The views of a scene show one set of named points, each view turned or mirrored, shifted and resized as a whole, with a little noise and some points left out.

Scene 1
View 1
(136): [ -2 -23  -7 -12  23  12 -11  29  -2   7 -17  14  25  10 -15  -4 -13  25
  -7  24   5  11   9  19  -7  16   5]
(185): [ -4 -17  -5 -11  22   8 -13  24   6  16 -17  11  19  13 -15  -8 -20  20
 -12  23   4   4  10  12  -7  18   9]
(90): [ -6 -24 -11  -8   4   0  10  42 -21 -18  -4  32  33  11   7  -8  12  52
   1   9  -7  21 -14  32 -12   1   5]
(85): [-10 -18  -5  -9   9  -6  10  31   2  15  -7  35  19  18   5 -11   4  47
 -11  10 -14  10   2   6 -10  17   7]
(101): [  4  19  -1 -17   5  -4 -13  15   8  37   5  25 -11   9  -9 -25  -3  35
 -17   5 -22 -13   5   4 -27  12  18]
(5): [ 27 -34 -14 -26  11  17 -10  25 -27   4  -3  34  27  -9 -31  -3  38  58
  13   9   6  17   3  44 -13   2  -9]
(28): [ 19 -10 -11 -24  12  17 -18  26 -24  -1   0  22  16  -8 -25  -9  18  40
   6  10   3   8   0  40 -21  -1   5]
(243): [ 14  16  -7 -22   2   5 -15  25 -18   1   8  23   1  -4 -14 -20  13  42
  -2   3 -11  -2  -9  35 -32  -7  16]
(194): [-15  17  -2  -9  10  -1 -10  29   4   4  -5  10   5  14   4 -20 -29  18
 -17  14 -12  -5  -2  13 -23  10  24]
(18): [ -9  25  -6 -11  -6 -12   2  32  -7   3  10  27   1  12  14 -26  -2  42
 -16  -2 -27  -2 -16  19 -30  -1  24]
(135): [  1 -26 -11 -13   0  -2  13  41 -23 -13   1  45  31   8   6  -9  29  63
   4   3 -11  23 -13  31 -12   2   0]
(34): [  8  12  -7 -21  10  11 -23  25 -14   0   0  10   4  -4 -17 -17  -3  27
  -6  13  -3  -2  -3  36 -28  -3  16]
(190): [  4 -22 -12 -14   8   8   0  39 -27 -20  -5  28  31   1  -7  -5  15  47
   6  11   0  20 -10  44 -14  -4   2]
(155): [-10 -25  -8  -6  15   2   5  37  -9  -7 -12  25  29  16   4  -5  -5  39
  -7  18  -3  17  -3  21  -8  11   7]
(144): [ 17   7 -12 -23   3  14 -17  33 -35 -22   8  19  13 -12 -17 -16  22  44
   8   3  -3   8 -12  53 -29 -15  10]
(211): [ -8  29  -5 -10   5   3 -14  35 -14 -19   3   4   5   5   2 -25 -22  19
 -11   8 -11  -5 -13  35 -33  -8  28]
(235): [ -1   6  -7 -15  10   5 -12  29 -10  -1  -2  17  11   4  -8 -16  -8  30
  -9  11  -7   1  -3  24 -22   4  15]
View 2
(211): [  9   7 -37  -4 -18  52  -2   8 -14 -33 -14  -4 -11  31  22 -67  25 -14
  19 -12   6  -9  16  24 -42  -4  34]
(18): [  4  12 -24  -2 -10  25  -5  19 -20 -24   8 -10 -24  32  16 -55  16 -14
  28 -32  17 -22  31  12 -69  12  12]
(185): [ 10   7 -23 -23   9  26 -15 -15  24 -11  -5 -38 -29  -5  12 -49  14 -33
 -17  -7 -10  38  39 -10 -35  -3  26]
(135): [-16 -25 -16  15  18   0 -56  -1 -12 -56  34 -22 -35  16  -1 -28  13 -15
  16  -3  -5 -19  55 -12 -73  11 -10]
(144): [ 12  -1 -40  27  -7  47 -48  -3 -37 -76  -2 -28 -28  20  20 -70   9 -19
  14   5 -29 -20  44  15 -48  -2  21]
(28): [ 18   4 -32  15   1  38 -47  -9 -20 -60   0 -45 -35   7  18 -67   6 -29
  -4   1 -34   2  52   3 -41   1  19]
(190): [ -6 -23 -31  18   9  29 -60 -13  -9 -68  12 -28 -30  14   5 -44  17 -18
   6  12 -23  -3  47   0 -49  -3  14]
(243): [ 21  18 -29  13 -10  41 -26   5 -32 -48  -1 -34 -32  18  26 -74   8 -21
  12 -18 -17 -17  43  13 -53   6  19]
(155): [-11 -18 -23  -6  16  17 -35  -9  13 -33  12 -25 -25   9   3 -33  19 -21
   0   2  -8  14  41  -8 -49  -1  16]
(101): [ 25  42 -18 -12  -9  20   7  13 -14  -2   2 -42 -38  11  23 -69   5 -29
   6 -43   2  -4  42   0 -62  15  16]
(194): [  1   6 -25 -20  -3  28   1   4  11  -5  -4 -12 -18  19  14 -46  22 -21
   9 -20  12  13  22   5 -46   0  26]
(136): [  5   0 -25 -15  13  26 -28 -19  18 -22   0 -39 -29  -2   9 -45  14 -32
 -14   1 -15  35  44 -10 -35  -6  24]
(85): [ -5  -1 -12 -12  15   1 -24  -1   9 -15  22 -31 -35   8   2 -34  15 -25
   3 -18   2   8  50 -15 -64  10   3]
(90): [-15 -30 -26  11  15  16 -53  -7  -2 -54  21 -17 -27  17   0 -32  19 -17
  11   6  -8  -7  43  -5 -59   2   7]
(235): [ 10   8 -30  -4  -3  35 -16   0  -5 -30  -3 -25 -25  15  17 -57  15 -22
   7 -14  -5   2  33   7 -47   1  23]
View 3
(34): [ 18  -1   1  23 -29 -12  -9   0  16  -5   9 -14 -32   0 -22  -1  -7   0
  23  -2  21  -4 -11 -33  24  -9  -8]
(144): [ 26   9   0  23 -36 -30  -9   1  -4   9  26  -9 -34 -19 -25   4  10   2
  43  12  14  -3 -13 -51   6 -22 -19]
(194): [  4  -3 -13  24 -23  26 -15  13  14  10  11  -4 -13   4  -1  -2 -21  16
  -8  -2  21 -13  -6  -8  46 -11   7]
(135): [ 23  -7 -19  22 -45  10  -9  28 -47  31  44   2 -12 -36 -13   3  10  16
  41   5   4  -8  11 -40  13 -18 -15]
(136): [ 17 -22  -3  27 -41  17  -8  26   7 -13  15  -8  -9 -15 -15 -16 -13  17
  15 -14  25  -5  15 -24  48   7 -27]
(101): [ 12 -19  -8  13 -20  33  -1  -5   5  10   2 -19 -27  14 -23   2 -22  -8
  20 -19  11 -10 -11 -10  20   8  34]
(28): [ 29  -8   3  22 -43 -14  -3  11  -6  -4  21 -13 -29 -19 -30  -6   3   0
  43  -3  18   0   1 -46  17   0 -24]
(190): [ 21   0  -7  25 -47 -11 -10  23 -23  11  35   0 -17 -34 -15  -3   8  15
  37   8  14  -5   9 -46  21 -17 -33]
(18): [  9   7 -18  18 -18  18 -13   1  -8  33  18  -5 -24   3  -8  12 -12   5
  13   6   7 -16 -18 -17  17 -22  28]
(155): [ 15 -13 -13  25 -42  21 -12  33 -14   9  29   0  -6 -25  -3  -7  -7  23
  15  -4  17 -10  12 -27  41  -8 -22]
(211): [  9  19  -8  24 -19  -9 -20  -2  24  10   8  -4 -27   8  -6   8 -12   9
  -1  15  21 -10 -24 -22  29 -29   2]
(185): [ 15 -24  -3  25 -39  27  -6  23  14 -15   8 -11 -12  -5 -13 -18 -19  15
   9 -18  25  -7  13 -19  51  12 -18]
(235): [ 15  -4  -6  22 -31   6 -11  11   8   6  15  -9 -20  -5 -15  -2 -12   8
  17  -2  18  -8  -5 -24  29 -10  -4]
(90): [ 15  -1 -21  23 -43  11 -13  28 -37  32  41   7  -9 -34  -3   3   6  23
  27   7   6 -11   8 -35  23 -21 -13]
(85): [ 14 -21 -18  19 -37  43  -7  27 -27  19  26  -2  -7 -17  -8  -5 -14  16
  18 -14  10 -11  12 -17  33   1   4]
(243): [ 22   2  -3  17 -28 -10  -5  -3  -1  10  16 -15 -36  -3 -26   7  -4  -5
  35   1  12  -4 -14 -37   6 -12   7]
(5): [ 37 -21   3  23 -54 -11   2  20 -29  -5  33 -13 -27 -36 -37 -10  10   2
  65 -12  11   3  13 -58  10   7 -34]
View 4
(211): [-13  14 -31  12 -17  19 -39   3  31 -15   4   5 -12   8  27  34   8  11
  -8 -37   6   5  25  -9 -27 -22   4]
(34): [-14   9 -22  16 -24  10 -30   7  33 -17   5  10 -15 -19  22  26  -5  17
 -15 -37   8   4  34  12 -14 -11  16]
(5): [-14  -2   4  33 -42  -7 -13  20  10 -10  -9   3  -9 -51  18   0  -4  19
  -6 -48  -7 -14  54  41 -11   3  33]
(185): [  0   8  -1   4 -26  -2   6   7  30 -17   3  15  -3  -9  15  12   7  16
  -8 -11  20   4  15   9   2  -1  17]
(90): [ -8   0   1  27 -41   2 -10  19  -1  -7 -14  -3   1 -10  19  12  29   9
  13 -42 -10 -14  38  10 -28  -7  17]
(101): [-11  10   9   6 -20  -4 -27   6  31  -8  -6   9 -23  -5  12  45   5  33
 -35 -41  26  17  10  -2 -10   2  21]
(243): [-19   8 -13  21 -26   6 -40   9  25 -11  -5   4 -18 -19  21  33  -1  24
 -19 -53   4   3  37  11 -22  -7  19]
(28): [-14   3 -11  25 -32   2 -20  13  21 -14  -1   7 -10 -34  22  12  -4  17
 -10 -42  -1  -6  45  26 -13  -5  23]
(135): [-11  -2  13  31 -44  -2 -16  23  -6  -2 -20  -8  -2 -15  17  16  28  14
   8 -55 -13 -15  40  14 -30  -2  24]
(144): [-22   6 -22  32 -33  12 -40  12  18 -12  -1   2 -12 -30  28  20  -2  13
  -5 -54  -8  -8  55  20 -27 -14  18]
(190): [-12   2  -8  31 -40   5 -14  18   7 -10  -8   0  -2 -22  23   8  15   8
   9 -44 -11 -16  47  21 -23  -8  18]
(194): [ -4  12  -8   4 -21   6 -14   5  27 -13  -1   8  -7  14  17  32  21  15
  -6 -24  18   5  10 -11 -17 -11   7]
(85): [ -4   3  20  14 -33  -8  -2  15   9  -5 -15   2  -5   0  11  21  28  22
  -4 -34  11   1  15   4 -15   3  22]
View 5
(190): [  6 -27   8  15   3  20  -5 -20  14  -7   6 -10 -28  -6 -16 -52  23  16
  -4  18  13  -3   4  20  19 -35   0]
(155): [ -9 -27  10   8  15  22 -23 -18   2 -22  11 -19 -23   4 -12 -37  11  25
   4   0  -5  -8  14   7  14 -12  -8]
(185): [ -9 -30  -1   4  22  18 -26  -4 -27 -31  11 -10 -19  -6 -11 -13  -5  27
  18  -2 -17  11  17   3 -11 -11   0]
(28): [  8 -34   2  16   0  15   4 -10  -6 -10   4   1 -27 -15 -14 -31  10   8
  -4  20   9  14   1  25  -4 -47  14]
(144): [ 22 -28  -2  15 -11  15   8 -15  11  -7  -1  -4 -25 -14 -16 -25  22   0
 -29  23  14   5 -11  22   6 -58   5]
(34): [ 14 -31  -7   8  -2  16  -7  -8 -11 -23   4  -6 -16 -11 -13   3   4   5
 -19  12  -4   9  -6  10 -14 -42   3]
(243): [ 13 -34   3   8 -17  15   3 -10  -2 -23   6  -1 -21  -5  -5  -7   8  -5
 -28   7   1   2 -10  14  -4 -58   8]
(194): [ -5 -25  -1  -2   9  22 -32 -14 -11 -37  11 -22 -15   8  -8   8  -3  18
 -15 -11 -22 -11   2  -9  -1 -13 -17]
(211): [ 21 -22 -12   0  -3  19 -19 -13   1 -29   3 -23 -11  -2 -12  19  10   5
 -41   5  -7  -7 -15  -5  -2 -33 -17]
(18): [ -3 -29  11  -4 -21  21 -16 -20   3 -36  15 -17 -16  18   3   2   3  -2
 -37 -17 -17 -23 -10  -4   7 -43  -7]
(5): [  0 -39  12  22  -2  15  13 -10  -4  -3   7   9 -34 -15 -11 -63  14  12
  13  23  19  16  11  34   4 -52  25]
(136): [ -5 -29  -2   8  24  19 -22  -6 -19 -23   9  -9 -21  -7 -14 -23   0  28
  15   5  -9  10  17   8  -7 -11  -1]
(235): [  2 -28   0   5   1  19 -15 -11  -8 -26   7 -12 -18  -2  -8  -6   3  10
 -15   2 -10  -3   0   5  -3 -30  -3]
(85): [-30 -36  29   3  -3  23 -19 -18  -7 -32  25  -6 -27  19   6 -40  -4  17
   8 -20 -17 -14  18   5  11 -24   4]
(101): [-12 -41  12  -3 -14  16 -11  -6 -28 -43  19   1 -18  11  10  12 -18  -1
 -13 -21 -26  -2  -1   0 -17 -49  10]
(90): [ -5 -25  15  12   1  24 -14 -25  18 -14  10 -17 -26   5 -13 -54  23  18
  -7   4   6 -14   9  13  26 -25  -5]
(135): [-11 -30  24  13  -8  22  -4 -27  21 -12  14  -9 -32  10  -7 -64  21  12
  -6   1   9 -16   7  18  29 -38   3]

In a view up to two points have been moved. Name them for each view, in the order of its rows, or write -.
view 1 | (194)
view 2 | (135)
view 3 | (90)
view 4 | -
view 5 | (85)
